Each row is a point on a tangle of strands that fork, close into loops and nearly touch. The rows are in no order.
(in the rows, 128 means zero)
Two points are linked if the straight distance between their rows is under 141. Some points are linked to none.
putu: [166  79 176  96  80 122 175 108 142 113  99 123 183 152 132 158  76 129
 182 114 133 130  97 153 127 126 112 153 127  99 138 122 157  57 167 121]
tuz: [159  64 192 132  81 133 129  81 161 197 169  89 157 168 138 148  66 120
 104 105 126 143 102 123  87  84 154  96 149  71 115 125 102 104 160 148]
Pozo: [178 108 141 160  98 154 176 100 116 190 140 112 120 175 127 162 104 148
 123 116 129 107 112 121 127  87 151 135 132  99 101 133 110 126 106 118]
sezol: [108 167 102 116 158 119 110 132 163 113 124 148 113 119 124 179 166 121
 169 130 160 160 139 139 170 108 106 148 129 160 159 140 150 151 162 125]
dapav: [ 59 151 144 110 161 105 141 160 170 121 188 115 119 148  97 119 118 160
  94 129  94 121 116 128 205 147 138 169 106 149 113 111 118 179 137 163]
kun: [161 105 153 142 145 136 135 142 106 168 179 130 115 137 109 160 119 134
 155 180 103 118  85 111 137 144  99 156 161 134 140 118  88 119  76 139]
Pafe: [188 137 114 144  85 171 188 108 141 153 121 110 160 157  90 139 112 152
 242 112 186 148 121 140 130 124 108 110 167 131 193 156 151  72 150  96]
pumik: [138  97 132 125 131 165 171 130 142 119 100 144 120 169 115 174 144 177
 140 114 138 103 137 123 156 134 123 158 104 114 118 135 133 152  50 112]
ver: [143  93 123 122 110  94 172  99 149  77  57 109 167  87 143 133 127 154
 108  70 166 119 157  97  39 126 178 120 102 123  77 104 125  78 216 124]
Bavo: [144 117 104 144 126 137 117 106  89 124  84 142 103  85 165 191 139  81
 166 111 149 135 117 121 100 116 104 146 164 144 109 154 136  69 157  97]
suga: [120  92 158 170 145 122  98 101 128 206 145 111 106 182 155  74 103 119
  76 123  81 113 143  83  61  85 189 111 149  94 103  79 143 101  99 188]
ret: [120 139 151 146 164 132 140 183 141 182 179 150 110 151  96 124 114 151
 113 157 140 116  65  64 195 186  84 128  83 143 164 130 152 203  99 172]
Ladar: [202 154 102 148 110 165 156 126 147 165 159 111 136 177 112 166 114 182
 211 146 158 110  86 140 153  75 139 119 148 108 162 135 124 129 160 119]
pog: [124 176  98 136  71 135 141 117 138  93 129 148  88 147  97 127 111 101
 195 147 190 163 114 156 210 110  93 123 145 155 152 157 172 133 139 108]
rem: [147 121 103  93 137 129 179 125 110  89 127 148 136 124 110 117 141 146
 187 144 143 152 128 151 172 165  94 132 144 139 187 167 143 165  84 118]
luzi: [170 130 101 128  93 150 164 109  84 127  98 126 151 107 118 130 114 145
 141 100 141 110 110 134  82 135 127  99 143  95 112 163 116 105 145  87]
diba: [145 180  86 110  80 135 156 108 129  75 119 132 143 118 114 167 101 145
 184 108 173 128 113 178 150 128  90 110 168 105 154 169 142  91 206  99]
dimus: [141  78 149 133  46 133 202 101 147  98  99 105 142 211 116  89  85 143
 147  92 147 142 139 166 163 109 144 147 107  86 134 159 183 126  92 115]
dunip: [102 164  97 143 165 146  63 168 127 181 160 134  92 138 141 103 128 148
 104 166 136 115 114  81 154 119  89 116 116 129 145 141 120 202  84 153]
vegom: [125  77 150 120 125  98 117 105 163 153 166  57 157 136 146 114 108 169
 138 108 106 143 139 133  83 103 193 134 145  88 123 129 101 131 157 172]
pupob: [ 54 146  99 127 165 111  57 169 143  94 101 109 114  71 146 114 176 147
 127 156 120 143 188 145 162 131 125 172 141 177 140 117  87 116 121 122]
zaki: [ 96 120 139 141 147  91  97 120 138 183 171  91  93 163 159  81 103 135
  71 156  62 110 149  91  96  80 178 118 154 123 115  80 119 137 114 183]
Boken: [206  95 178 106  94 143 175  83 147 139 100 168 161 219 140 166  59 108
 105  78 169 110 138 139 111 101 136 113 104  79 153 109 179  93 164 124]
kaduf: [116 111 139 104 138  91 106  98 181 106 118  99 153 136 148 102 145 160
 104  91 139 109 184 125  44 106 197  98 108 111 117  65 132 109 184 175]
koves: [104 126 107 128 131 117 107 140 139  85 112 152 103  80 117 134 171 106
 145 154 159 163 147 159 199 167  81 143 121 178 147 165  97 149 100 103]
Gapim: [131 110 153 124 100 135 128 116 138  88 107 104 192 134 126 123 109 139
 137  89 120 139 129 127  68 132 164 133 115  68 104 110 139  77 184 133]
Duv: [118 129 139 155 164 144 119 149 130 174 161 102 138 151 124 112 136 148
 103 123  80 117 111 105 104 152 158 143 123 110 110 108 118 149 123 159]
geb: [111  85 144 141  99 148 134  87 159 161 143  59 137 133 129 144 104 167
 133 101 107 151 140 119  92  92 175 130 157 124  94 121  95 114 121 135]
noli: [217  82 185 105 106 159 158  96 126 154 122 190 188 211 125 125  71  99
 128  96 169 123 117 139 101 133 109  78 122  62 176 117 168  98 131 133]
Repet: [ 94 156 103 153 146 114 145 168  98  94 115 126 101 131 128 102 168 103
 122 149 121 127  96 107 168 170 115 191 100 148 125 144 170 157  92 127]
ponu: [161 156  68 142 141 167 141 124 125 137 120 140 131 124 112 133 171 186
 152 101 156 113 146 141 125 107 119  91 138 123 157 165 129 196 106 108]
fiv: [123 170 125 106 107  96 137 138 111  54 145 120 121  86  79  53 117 103
 121 152 133 130 131 135 117 166 147  94 104 150 118  96 105 134 112 116]
bal: [105 174  95 116 121 145  95 119 108  82  91 120 146  75 118 137 130 118
  75 114 141 120 159 118  55 128 111  65 140 132 107 100 114 107 175 116]
Poz: [137 177  84 118 140 154 112 109 131 129 117 127 152  92 119 147 134 163
 111  80 166 114 157 108  38 102 133  56 142 141 118  91 123 122 196 121]
livel: [172  82 152 130 144 125 129 100 108 177 152 146 153 126 128 125 111 115
  66  78 101 115 147 135  67 142 167  71 129 126 115 112 101 139 145 151]
fuz: [124 179  99 106  97 121 164 121 131  47 110 170 117 118  94 150 139  91
 173 132 187 165 119 171 185 135  79 121 132 167 172 128 183 103 153  96]
ton: [156 127 127 155 148 156 122 121 126 151 100 169 135 178 124 146 159 109
  89  89 134 122 138 130 136 119 137 110  77 121  99 130 191 173 144 115]
Lere: [137 118 134 110 176 121 122 155 140 135 145 146 126 141 129 124 152 156
 127 149 122 127 132 120 153 151 121 144  98 131 174 144 122 209 106 156]
givut: [ 79 155 111 117 221 132  72 172 175 177 162 118 133 112 128  89 176 154
 139 142 116 147 146  88 141 137 129  84  90 171 174 119 138 189 132 152]
fud: [160 166 120 145 145 154 147 154 108 137 129 170 131 190 106 119 145 117
 133 150 129 120  89 101 144 145 114 139 102 111 146 107 178 165 104 136]
rili: [ 98 128 124 101 178  93  36 142 138 166 124 130 128 107 168  86 159 117
  95 158  79 112 172 118  94  94 145  95 117 153 135  62 128 107 144 156]
vaban: [ 78 167 109 133 161 103  81 159 138 115 117 130 117  95 112 102 182  78
 105 143 114 147 144 124 153 148 124 118 101 176 107 109 141 140 146 130]
tuvok: [198 144 111 170  78 182 130 115  97 167 133 131 119 133 115 170  94 124
 185 148 168 125  84 138 125 102  92 102 168 106 134 153  81  77 135 106]
Zugo: [119 111 128 104 161  85  93 132 138 138 168  83 155 102 165 106 127 176
 127 149  86 106 135 144 106 112 162 138 143 132 147 116  84 143 153 152]
Rabo: [ 68 143 146 121 146  94  76 164 108  90 131 139 129  95 147  98 161  77
  62 166  89 123 127 128 154 174  95 143  95 154 109 121 148 141  99 124]
fofa: [121  97 100 153 198 145  75 157 107 245 146 141 105 125 155  88 147 132
  44 133  56  94 141 105 101 120 127  79 146 136 127 107 116 144  81 167]
sino: [ 71 147 127 145 188 115 132 158 136 173 150 108 112 142 123 113 141 159
  63 130  71  90 114  92 164 162 130 149 116 157 120 128 137 177 116 169]
Vifo: [196 152 103 130 136 149 134 108 116 170 122 152 152 126 123 165 135 154
 122  73 167  97 135 121  62  78 158  82 137 122 138  90 136 139 174 111]
sopeb: [133  58 158 116  81 106 133 119 113  66  87 129 175 108 147 112 103 106
 110  99 115 142 114 154  93 153 130 145 106  66  96 138 134  72 145 130]
saker: [154 182 114 108 122 113 163 130  90  82 153 148 130 125  81  90 126 118
 141 140 124 115 117 154 155 152 127 125 111 150 125 116 132 145 140 115]
suv: [ 65 171  68 117 163  98  62 160 135  89 108  96 128  50 152 125 183 123
 144 137 129 149 183 147 128 116 141 135 165 176 160 145  97 101 181 119]
Palo: [119 104 138 114 119  83 157  97 165  98 158 107 113 140 120  93 115 153
 100 120 114 119 148 154 153  99 176 140 108 130 119 119 105 186 152 160]
Ruvo: [144 138 120 104 119 137  76 126  95  98 103 160 149 148 153 114 110 109
 118 138 116 140 114 129  82 103 118 118 127  57 136 134 153 133 121 120]
fudaz: [180  60 154 119  85 130 177  69 157  90  55 124 158 115 139 152 100 154
 114  62 187  97 171  96  38 126 166 101 103  85  95 116 112  73 152 121]
kibu: [127 118 134  89 177  68 111 120 152  94 124 124 142 138 151 113 174 141
  88 125 109 105 191 124  84 104 192 145 104 106 147  68 138 150 165 168]
nir: [172 101 100  90 144 123 154 101 108 107  93 161 148 100 163 195 151 141
 144  99 142 106 143 165 124 115 122 134 136 133 138 170 137 138 167  94]
voz: [ 88 144 117  89  99 113 126 146 130  24  93 129 152  64  99 122 131 103
 132 124 150 176 123 156 120 190 112 150 139 151 119 120 137  82 133  98]
miki: [168 162 103 130 146 133 107 119 108 179 142 147 131 131 142 166 113 143
 110 115 117  90 122 125  95  90 150 105 139 117 121  81 115 125 175 144]
fik: [120 129 134 110 114 124 151 122 142  82 125  96 178  57 101 111  89 133
 131 108 151 145 109  96  56 184 129  93 143 142 112 105 105  80 210 141]
Nole: [153  97 141 123 125 149 115 134 107 138 128 158 123 153 142 162 125 121
 146 172 116 117  98 131 145 123  75 158 139  84 140 138 109 121  54 138]
Navo: [ 98 140 118 121 108 136  85 128 112  84  96 120 146  90 131 111 140 100
  76 103 126 130 145 151  94 134 112  95 105 112  75 123 127 127 138 102]
bek: [144  65 150 112  99 120 164  84 130 114  91 111 135  80 176 200  87 164
 115  80 136 101 125 114  81  98 146 137 153 109  84 151 105  77 178 107]
bogam: [136 145 135 168 160 153 155 161 140 176 143 143 120 195  89 111 130 147
  93 131 125 108  89  72 165 173 126 154  70 123 119 111 167 194  98 159]
Moge: [106 191  94 129 138 127 141 157 143  93 180 155  93 105  77 128 150 112
 175 152 160 123 129 164 212 161 111 111 119 172 158 146  96 148 163 113]
dadof: [181  82 137 133  86 141 161  72  96 136 108 125 137 114 133  98  80 133
 109 101 161 106 118  79  30  93 152  95 158  71 108 131  79 100 115 136]
lib: [140 155  91 189 135 160 119 119 128 211 136 132  80 125 128 134 142 120
 148 124 133 127 123 116 135 103 130 110 151 170 103 134 119 151 138 117]
Goli: [ 90 198  92  95 163  94 100 170 122  62 147 114 136 121 129  97 155 149
 100 165 111  98 152 143 173 110 138 143 105 128 151 121 119 180 161 128]
gir: [ 85 114 129 101 189 111  97 132  87 142 118 126 130 108 182  96 140 126
  10 130  47  74 179 135  72 141 147 113 149 124 114 101 101 119  88 146]
nozu: [ 90 134 142 112 104 122 137 116 145  69 113 108 146  68 102 137 111 112
 146 102 145 171 126 127  92 161 147 141 151 165 105 102 130  64 159 112]
bebul: [132 148 100 139 137 131 171 135 112 152 113 138  95 161 142 166 139 151
 150 128 129 109  94 122 184 108 108 176 124 126 135 173 176 159 144 115]
kog: [167 121 123 129 108 176 115 105 107 136 111 176 114 142 141 185 119 116
 174 144 171 140 106 129 123 117  63 126 161 118 147 137 122  98  93 111]
muper: [114 157 101 105 118  84 110 154 121  50 100 133 113  98 148 121 143 140
 119 154 124 115 152 180 183 116 128 175 101 116 123 131 107 135 174 116]
Fol: [119 111 147 128  91 166 135 115 121 111 100 137 159 145 117 147 106 106
  79  66 130 135 126 159  90 164 115  96 110  94  76 133 144 117 124  98]
Zanom: [142 129 128 175 107 172 183 121 138 184 162  94  97 167  71 160 116 154
 131 128 123 131 116 108 131 118 137 132 149 155 102 117  91 134  74 104]
kad: [179 138 131 117  92 138 201 109 165 131 116  94 184 168  91 123 123 168
 218  79 177 143 139 146 124 115 154 130 133 118 168 135 175 101 170 103]
kivi: [164  56 165 146 106 149 158  92 102 161  86 129 154 122 156 146 101  97
 144  96 139 130 128 101  58 121 128 154 145  96  76 137 120  57  80 111]
pamo: [176  78 190 146 117 140 163  96 135 160 113 164 143 214 154 148 103  90
 102  81 141 121 130 118 117 116 145 145 106  79 119 134 194 118 118 134]
Gid: [ 91 163 149 138 155 116  74 153 138 152 167 121 108 101 126 127 121 105
 141 182  87 144 129 122 133 142 105 120 150 180 128  75 102 101 135 145]
nima: [158  57 206 138 131  94 146 111 111 170 153 125 136 147 158 152 124 126
 117 176  73  98 106 102  90  79 129 179 167  69 111 111 102  84  70 174]
mav: [119 110 151 153 182 120 157 137 144 177 124 140 124 139 146 172 155 112
 141 142  97 123 113  96 162 135 111 193 116 168 127 110 175 132 125 154]
vuk: [139 102 119 110  90 149 148 125 102 103  70 155 130 152 158 171 115 136
 135 110 130 107 103 187 152  98 109 150 110  60 105 170 151 104 122  84]
gogo: [118 106 117 144 147 127  92 159 129 130 108 129 101 106 159 160 171 122
 146 170 132 127 137 139 200 151  68 171  95 147 129 168 100 138 112 128]
tego: [204 129 149 153 105 149 150 117  95 203 171 139 129 171 131 141  68 110
 127 137 127 125  73 123 121  80 139 115 166 104 121 114 134 119 149 125]
sitin: [120 125 112 124 215 137  72 154  96 183 126 154 133 117 165 128 183 118
  50 131  70  93 134 112 102 129 108 113 124 120 139 138 123 175 101 131]
gikip: [112 123 174 128 139 103 104 142 117 162 194 126 103 124 122  80 100 103
 143 179  92 148  84  84 111 130 128 110 144 139 149 107 132 138  67 147]
Katil: [ 72 155  94 114 148 155  76 167 131  69 101 124 150 108 118 108 177 147
  89 130 118 136 185 144 136 145 105 119 106 122 134 153 110 185  83 103]
zoz: [195  77 156 143  77 141 184  66 138 135  89 119 137 164 132 140  70 132
 124  90 168  94 146  88  58  90 176 112 128  63 102 108 100  80 128 120]
ven: [164  55 190 135  69 118 203  75 155 136 119 110 145 205 139 124  73 116
 128  92 131 137 128 137 137 108 160 163 123  90 118 140 158 109 111 126]
Mos: [ 83  94 130 124 153 105 106 124 113 146  91  96 131  86 168 128 139 129
  56 107  49  97 160 144  90 142 158 141 144 126  76 121 101  83 119 142]
vigi: [ 99 179 125 118 169 126 102 169 156 130 194 117 120 113  98 135 145 155
 173 158 138 125 127 136 192 157 119 110 133 167 170 131  71 176 142 138]
karuz: [153  90 197 158 136  91 160 126 126 181 174 139 106 148 128 139 119 114
 133 207  65  98 101 104 138 129 117 183 140 124 129 103 111 113  84 166]
pufa: [115 193  89 153 133 150  70 174 117 135 159 128  98 134 117  98 135 126
 168 182 144 142 111 114 169 140  89  98 122 123 177 150 120 161 102 126]
toti: [ 94 164 106 148  65 134 156 138 137  90 128  92 117  96  84 120 112 144
 128 106 129 128 136 170 143 138 155 138 140 140  75 134 101 105 163  95]
dumi: [126 122 117  79 142  74 126 119 130  53  94 132 157 111 150 128 158 138
 127 122 122 129 157 135  92 107 164 169 109  89 133  94 152 114 153 134]
Gulel: [ 88 143  85 115 205 140  63 164  83 163 118 119 140  77 167  96 178 112
  65 144  71 112 145 131  91 154 107 100 147 158 137 140  94 133 115 128]
gafed: [ 37 183 116 138 164 100 124 160 156 131 187 123  55  84  89  90 152 113
 128 163 140 149 128 107 207 164 121 128 125 233 123 130 104 154  99 133]
Sati: [ 46 197  96  90 196 113  90 167 127 123 165  95 126  79 123  86 148 142
  98 151  92 106 177 150 163 151 135 105 154 194 158 128  87 149 144 128]
tefed: [ 49 149  93 154 148 104  80 172 142 131 118  84  67  87 156  95 165 145
 120 188 115 118 167 105 194 124 128 189 134 200 142 133  81 136  95 145]
forel: [176 160  70 126 132 150 149 118 110 124 104 136 152  90 124 151 164 145
 145  80 147 114 132 157 110 128 121  91 155 129 144 172 133 143 176  92]
vetob: [132 101 129 129  74 120 173 132 111  82  91 122 148 161 122  66 130 119
 144 113 132 163 122 155 150 139 144 153 104  97 117 164 182 144 101 122]
selu: [ 99 148 108 156 136 119 134 140 172 148 128  92  99 136 112 144 153 170
 154 126 119 114 156 130 174  94 167 169 108 172  99 121 113 151 146 135]
vug: [152 113 115 140 148 142 163 138 148 143 137 128 119 130 104 120 150 163
 160 140 126 121 114 140 184 169 112 136 118 155 160 164  99 171 110 124]
bukod: [106 174 110  99 110 110 129 120 106  81 157 124 128  73  84  57 111 106
 128 117 144 166 129 105  77 166 143  63 150 155 143 115 132 135 126  99]
Nolu: [161 117 148 156 105 133 128 120  99 159 136 129 125 146 143 124 112  85
 216 180 128 161  78 110 131 105 102 163 158 126 147 145 140  81 105 130]
fel: [ 78 139 133 100 185 117  84 157 124 139 160 122 123  83 134  93 146 147
  97 176  80 105 165 119 150 174 111 109 140 191 165 122  62 178  79 139]
gomu: [143 144 151 145 138 145 174 153 148 195 207 128 104 180  76 153  93 156
 137 153 140 120  67  94 213 143 105 141 122 143 154 137 135 176 136 155]
leki: [ 67 160 109 106 177 100  75 154 123 156 162  65 128  81 161  97 131 160
 114 156  71 111 161 139 119 120 154 111 168 169 160 113  66 127 163 150]
Madel: [115 106 121 114  76 115 128 125 108  56  77 125 121 135 154 158 105 154
 101 115 114 102 134 156 136 100 130 177 118  68  72 133 136  91 114 108]
Zene: [161  84 130 102 119 113 170  80 123 109  92 143 126 107 146 184 115 155
 141 107 127 115 146 141 109 109 128 163 147 132 120 129 105 110 129 110]
Pazi: [145 123 125 140 108 170 126 126 152 154 147 107 143 143 110 153 120 135
 231 124 168 175 104 132 136 123 102 112 166 139 180 166 142 112 137 122]
liri: [108 157 124 100 221  96  78 186 127 148 179 132 131  90 138  77 175 137
 125 170  93 113 137 100 154 159 130  95 102 171 203 133 110 190 117 134]
lened: [147 142 147 126 121 120  95 123 104 125 142 168 121 185 143  81 100  90
  96 149 125 137 112 100 104 107 131 104  95  64 140 116 179 169  84 153]
gug: [111 103 131  86 131  96 122 122 112  49  79 130 141 106 177 177 128 148
  82 109 105  85 152 146  95 104 150 166 121  75  92 118 136  92 151 120]
nusa: [177  72 192 138 175 129 125 109 125 175 148 182 143 178 136 137 141 100
  43  71 114 112 159 126  68 154 166  85 112  76 133 101 139 137 127 173]
Tif: [ 94 128 114 177 106 110 120 145 109 122  99 113  68  91 160 136 161  93
 153 148 120 143 129 136 174 132 127 198 137 182  90 145 133  98  97 109]
lokor: [ 57 178  98 102 108 104 114 172 117  27 119 140 117  79 103 117 151  93
 105 133 158 182 129 163 160 170 108 157 152 163 121 141 159 118  94  96]
sobi: [163 152  97 114 132 117 113 134 145 113 108 130 156  76 136 152 161 128
 182 115 183 155 133 132  81 126 137  91 135 145 154 129 131  84 230 129]
riti: [180 135 144 139 150 138  88 135 102 203 163 151 128 146 138 146 100 112
 113 148 107 110  85 111  93  75 123 112 155  88 131  95 114 120 136 161]
bola: [177  88 141  94 106 139 145 102  96 108  87 162 158 172 166 129  98 126
 124 123 140 114 104 149 105  80 118 127 118  36 120 147 147 105 105 125]
rosif: [156 114 172 110 136 111 132 132 137 108 133 148 160 154 128 157 135 104
 123 128  99 126 115 143 137 138 123 150 109 114 131 101 144 128 148 136]
suvan: [102 118 115 142 117 106  99 114 109 115  76 138  99  87 177 152 157 102
 144 116 127 155 133 136 123  91 133 172 139 136  99 143 147 103 139 105]
ditet: [124 192  96 119 115 124 171 156 101  67 166 154 103 141  88  92 140 110
 142 158 154 113  98 166 221 177  95 123 103 150 161 160 130 159 118 117]
puvo: [ 79 157 124 133 154  95 105 178 113 103 132 127 105 123 131  71 159 105
  66 180  95  99 124 101 168 163 109 185  88 125 140 141 146 180  72 140]
tusi: [138 164  93 117 136 170 106 142 116  96 117 139 141 133 107 148 162 155
 106 111 133 119 143 138 136 134  94 108 119 105 142 146 125 180  96 101]
budes: [132  72 147 134 136 131  94 112 137 141 117 131 125 138 167 125 133 141
 105 120 111 121 155 128 113 100 143 141 121  98 112 145 107 167  88 138]
dizes: [117  75 164 161 125 127 130 108 128 170 105 101 126 147 163 119 125 123
  91  94  86 104 153 102  66  98 196 136 122  91  64 105 124  74  98 156]
sigen: [145  94 105 107 113 146 198 107 132  93  76 155 137 148 117 157 148 172
 173 103 151 138 144 160 145 128 104 145 130 133 146 160 155 141  69 106]
fivuz: [100 134 169 109 136 123 151 133 164 130 166 127 146 154  96 164 112 133
 120 110 113 139 121 154 186 139 133 149 112 151 112 123 136 143 160 135]
nugak: [127 122 132  99  91  82 129 123 156  81 129 135 115 129 139 112 124 147
 132 140 140 126 138 179 188  83 150 157 105 125 124 137 118 165 166 131]
bobu: [ 58 164 130 109 117 108  86 157 114  72 133 128 104 100 144 131 135  96
  97 168 124 153 127 159 162 141  81 175 143 145 117 134 141 128  95 123]
bes: [ 77 132 120 164 132 124  76 174 153 140 123 104  84 111 143 108 153 139
 135 188 120 124 126 105 201 144  90 172 100 152 132 158  80 151  92 143]
liv: [124 101 154 111 166  94 148 123 151 116 179 137 115 168 123  92 125 155
  76 117 107 120 152 117 147 145 161 133 102 102 151 135 122 217 100 174]
firik: [ 87  77 154 136 141 125 141 119 124 111 101 117 120 125 142 158 142 140
  76 106  78 116 145 132 114 154 150 175 129 125  76 119 133 103  61 123]
duvo: [156 100 159 100 114 113 107 103 111 128 124 141 157  92 140 110 104 106
 109 149 118 121 126  99  42 129 124  99 141 105 112  86  97  89 149 151]
zufa: [133  44 174 109  52 134 153 105 129  87  75 113 171 124 141 137  69 125
 156 108 158 158 108 152 112 130 103 148 130  84 115 152 143  39 134 117]
didup: [103 164  97 134 154 167  65 152 102 164 136 118 124  86 124 111 134 125
  92 131  88 112 142 124  77 147 123  66 156 139 112 118  89 118 114 127]
Sekun: [ 12 212 103 103 181  91  99 175 148  97 167 103  88  70 103  67 145 113
 106 155 122 140 163 134 201 160 131 112 138 222 147 119  98 155 122 125]
gam: [116 168  93 187  77 146 151 132 153 135 140 107  61 143 107 134 136 126
 206 162 170 141 115 129 220 112 128 151 137 172 135 170 125 129 119 114]
kase: [139  58 150 153 118 161 131  82 137 166 108  81 149 127 137 141 118 162
 128  81 120 126 171 106  37  99 182 106 141  94  84 123  83  77 113 144]
pimo: [141 161 136 140 137 123 121 130 121 169 207 122 109 128 102  91  93 115
 152 154 113 158  81  84 113 133 153  72 168 167 159 121 144 158 111 117]
resob: [111 154 127 173 109 165 189 129 142 180 184 101  87 164  73 156 103 135
 144 145 144 137  87 114 201 137 101 135 144 172 125 140  99 155  98 123]
sifav: [156 144 113 187 120 166 110 119 105 208 155 107  89 130 134 168 122 110
 181 146 130 145  98 122 123 102 129 105 174 153 114 136  88  91 153 109]
tur: [181 106 164 130  84 140 141 119 136 159 153 113 158 158 118 115  86 105
 217 153 150 171  86 118 119 116 123 108 137 140 160 118 151  97 135 115]
lef: [169 143  96 141 122 138 133 113 118 104  80 150 141 100 130 182 156  94
 200 117 174 153 124 135 107 138 106 132 138 146 139 158 157  63 205  86]
fotuk: [105 196 102 108 159 110 118 146 109 134 196 135 113  85 100  95 121 109
 123 122 116 146 110 116 112 158 140  78 156 186 145 116 140 172 133 126]
mebe: [118  89 139 152 163 154 158 128 114 138  96 153 128 160 137 179 154 126
 102  93 100 120 131 113 125 149 129 170 114 105 102 155 176 140  64 118]
Bupid: [121 124 130 108 118  95 149 100 189 101  98  92 151  89 124 151 146 179
 124  78 162 106 174 135  72  98 193 111 113 143  90  75 121  90 218 139]
kikog: [118 147  95 113 141  89  89 141 133 103 105 100 147  53 154 117 180 124
 163 111 143 153 160 146  92 104 156 122 123 147 133 132 122 101 220 132]
kelo: [114 105 153 129  81 107 154 158 130  93 110 157 120 172 116  76 127  95
 157 162 152 177  78 145 213 157  85 147  71 141 155 140 200 139  92 123]
mepo: [143 150 114  97  78 139 186 114 104  58 115 153 134 111  91 145  97  99
 167 120 177 159  93 171 148 180  72 100 148 141 153 141 143  75 170  88]
movo: [113 143 113 131 144 120  99 134  98 152 144 152 102 156 154  82 125 116
  83 155 113 124 106  91 128 113 116 111 113 100 141 156 166 202  92 155]
zodo: [160 127 121  98  76 139 173  96 135 102 124 118 148 108 141 182  70 161
 157  94 168 126 109 156 119 113 103 120 168 116 142 155 114  96 214 112]
kidil: [146 112 153 143  91 151 157  89 112 156 124 130 125 150 110 144  79 103
  83 105 123 120 118 129  93 140 146 121 135 124  83 123 118 119  92 106]
mek: [155 108 162 103 110 136 118 116 164 125 126 116 175 131 120 153 117 138
 165 115 144 141 132 138 100 130 133 123 114 121 123  91 130  89 165 138]
zam: [140 119 132 167 101 123 151 114 117 137 114 130  71 137 145 169 126  98
 188 176 139 137 110 119 161 119 106 198 153 150 114 134 131  83  98 112]
gitol: [158  73 193 119 160 138 131 103 148 119 123 169 151 186 114 129 143  97
  80  96 127 138 169 121  91 177 140 102  93  86 139  95 156 143  89 149]
nugo: [134 127 135 131  65 136 155 124 138 118 105 130 123 184 127 104  97 106
 188 150 160 167 102 158 198 106  83 143 103 126 149 141 186 108 140 106]
nasog: [104 121 147 121  90 137 112 116 149 110 132 152 113 100 106 127 135  82
 139 127 164 169 145 152 169 138 103 116 103 189 103 120 126 142  90 104]
komur: [207  77 185 119  96 157 113  92 129 167 133 178 170 168 129 122  59  85
 101 105 179 147 124 106  75 105 125  67 118  65 132 101 128 118 121 138]
vapiv: [113 151 113 147 148 142  88 148 153 151 104 134 126 140 121 120 179 100
 118 114 114 140 131 139 152 118 126 124  75 147  99 109 160 144 172 129]
rel: [ 87 124 138 118 152 150  68 134  94 155 141 110 146 102 152  96  98 115
  52 140  64  94 130 114  63 144 126  99 156 100 105 120  75 127  82 144]
Laner: [107 162  86 142  97 147 116 143 145  68  87 107 139 130 117 112 169 159
 183 113 152 157 163 139 115 102 147 143 131 105 122 138 164 136  92 100]
dodeg: [193 105 109 134  90 166 149  99  91 138 102 116 144  82 116 124  86 146
 146 117 161 101  97  91  48 114 121 105 166  97 105 146  60  71 137 111]
mibu: [104 149 104 155  99 136 121 107 140 151 129 121  95 104 110 119 135 103
 159 120 155 166 148 128 145 114 120 116 149 185 107 148 132 149 112  97]
raz: [ 93 165  94 198 129 119 154 158 141 150 154  99  48 120 112 117 147 132
 166 171 135 127  96 117 236 160 117 168 120 183 143 181  99 140 140 142]
Dad: [164 159  98 144 130 157 156 142  98 113  88 177 109 181 130 163 156 125
 153 145 146 102  98 136 170 126  92 149  91 107 139 137 187 118 107 113]
Feli: [171  88 159  80 132 119 153  86 139 141 162 155 155 133 129 137  89 132
  92  92 133 131 133 145  98 140 146  82 128 113 148 124 116 168 158 138]
lek: [118 117 146 141 114 127 136 152 102 102 124 138 132 138 130  93 129  93
 144 154 115 164  94 138 162 162  98 167 112 111 129 145 175 121  88 125]
tebev: [125 121 140 119 176 141 104 129 139 124 112 164 148 175 117 136 183 105
  79 109 122 138 173 110 102 141 140  96  74 109 129 102 173 179 102 135]
kov: [ 64 182 125 132 169 115  88 153 168 167 201 123  68 118  93 109 129 135
 137 165 128 139 110  88 205 142 124 104 129 199 145 112 108 178 128 157]

A fork is a point with three links, a tip a point with one. Leave the first point through the second and follow the links. Name the first fork or tip that comes.
lef / Bavo -> kad
pupob / tefed -> nima
sigen / rem -> Goli
tego / riti -> Pozo
bukod / fiv -> Sati
Sekun / gafed -> gikip

A tip is a point with one link. Name the tips that can be reached along the links from each point below, in the order of the rows.
fotuk -> zaki, givut, gikip
liv -> fofa, Goli
ver -> bek, Katil, pufa
diba -> fik, zodo, komur, raz, Feli
Nolu -> kad, nima
zufa -> Duv
bal -> bebul

A piece is two or more points that can be reached from each other along the links. Count, over all rows, the pieces, the separate loops (a circle has one, a figure eight two, a Y none), the forks (points with three links) and the tips (points with one).
pieces -> 7
loops -> 2
forks -> 7
tips -> 17

Name the points in between on the shortest way along the links from the first point to the second, in order.
vuk / luzi -> Madel, gug, dumi, kibu, kaduf, Bupid, ver, fudaz, zoz, dadof, dodeg
suvan / karuz -> Bavo, lef, sobi, kikog, suv, pupob, tefed, bes, gogo, koves, nasog, mibu, lib, sifav, tuvok, kog, Nole, kun
ven / vapiv -> dimus, vetob, lek, Repet, puvo, Rabo, vaban
geb / bukod -> vegom, Zugo, leki, Sati, Sekun, gafed, kov, vigi, Moge, ditet, saker, fiv
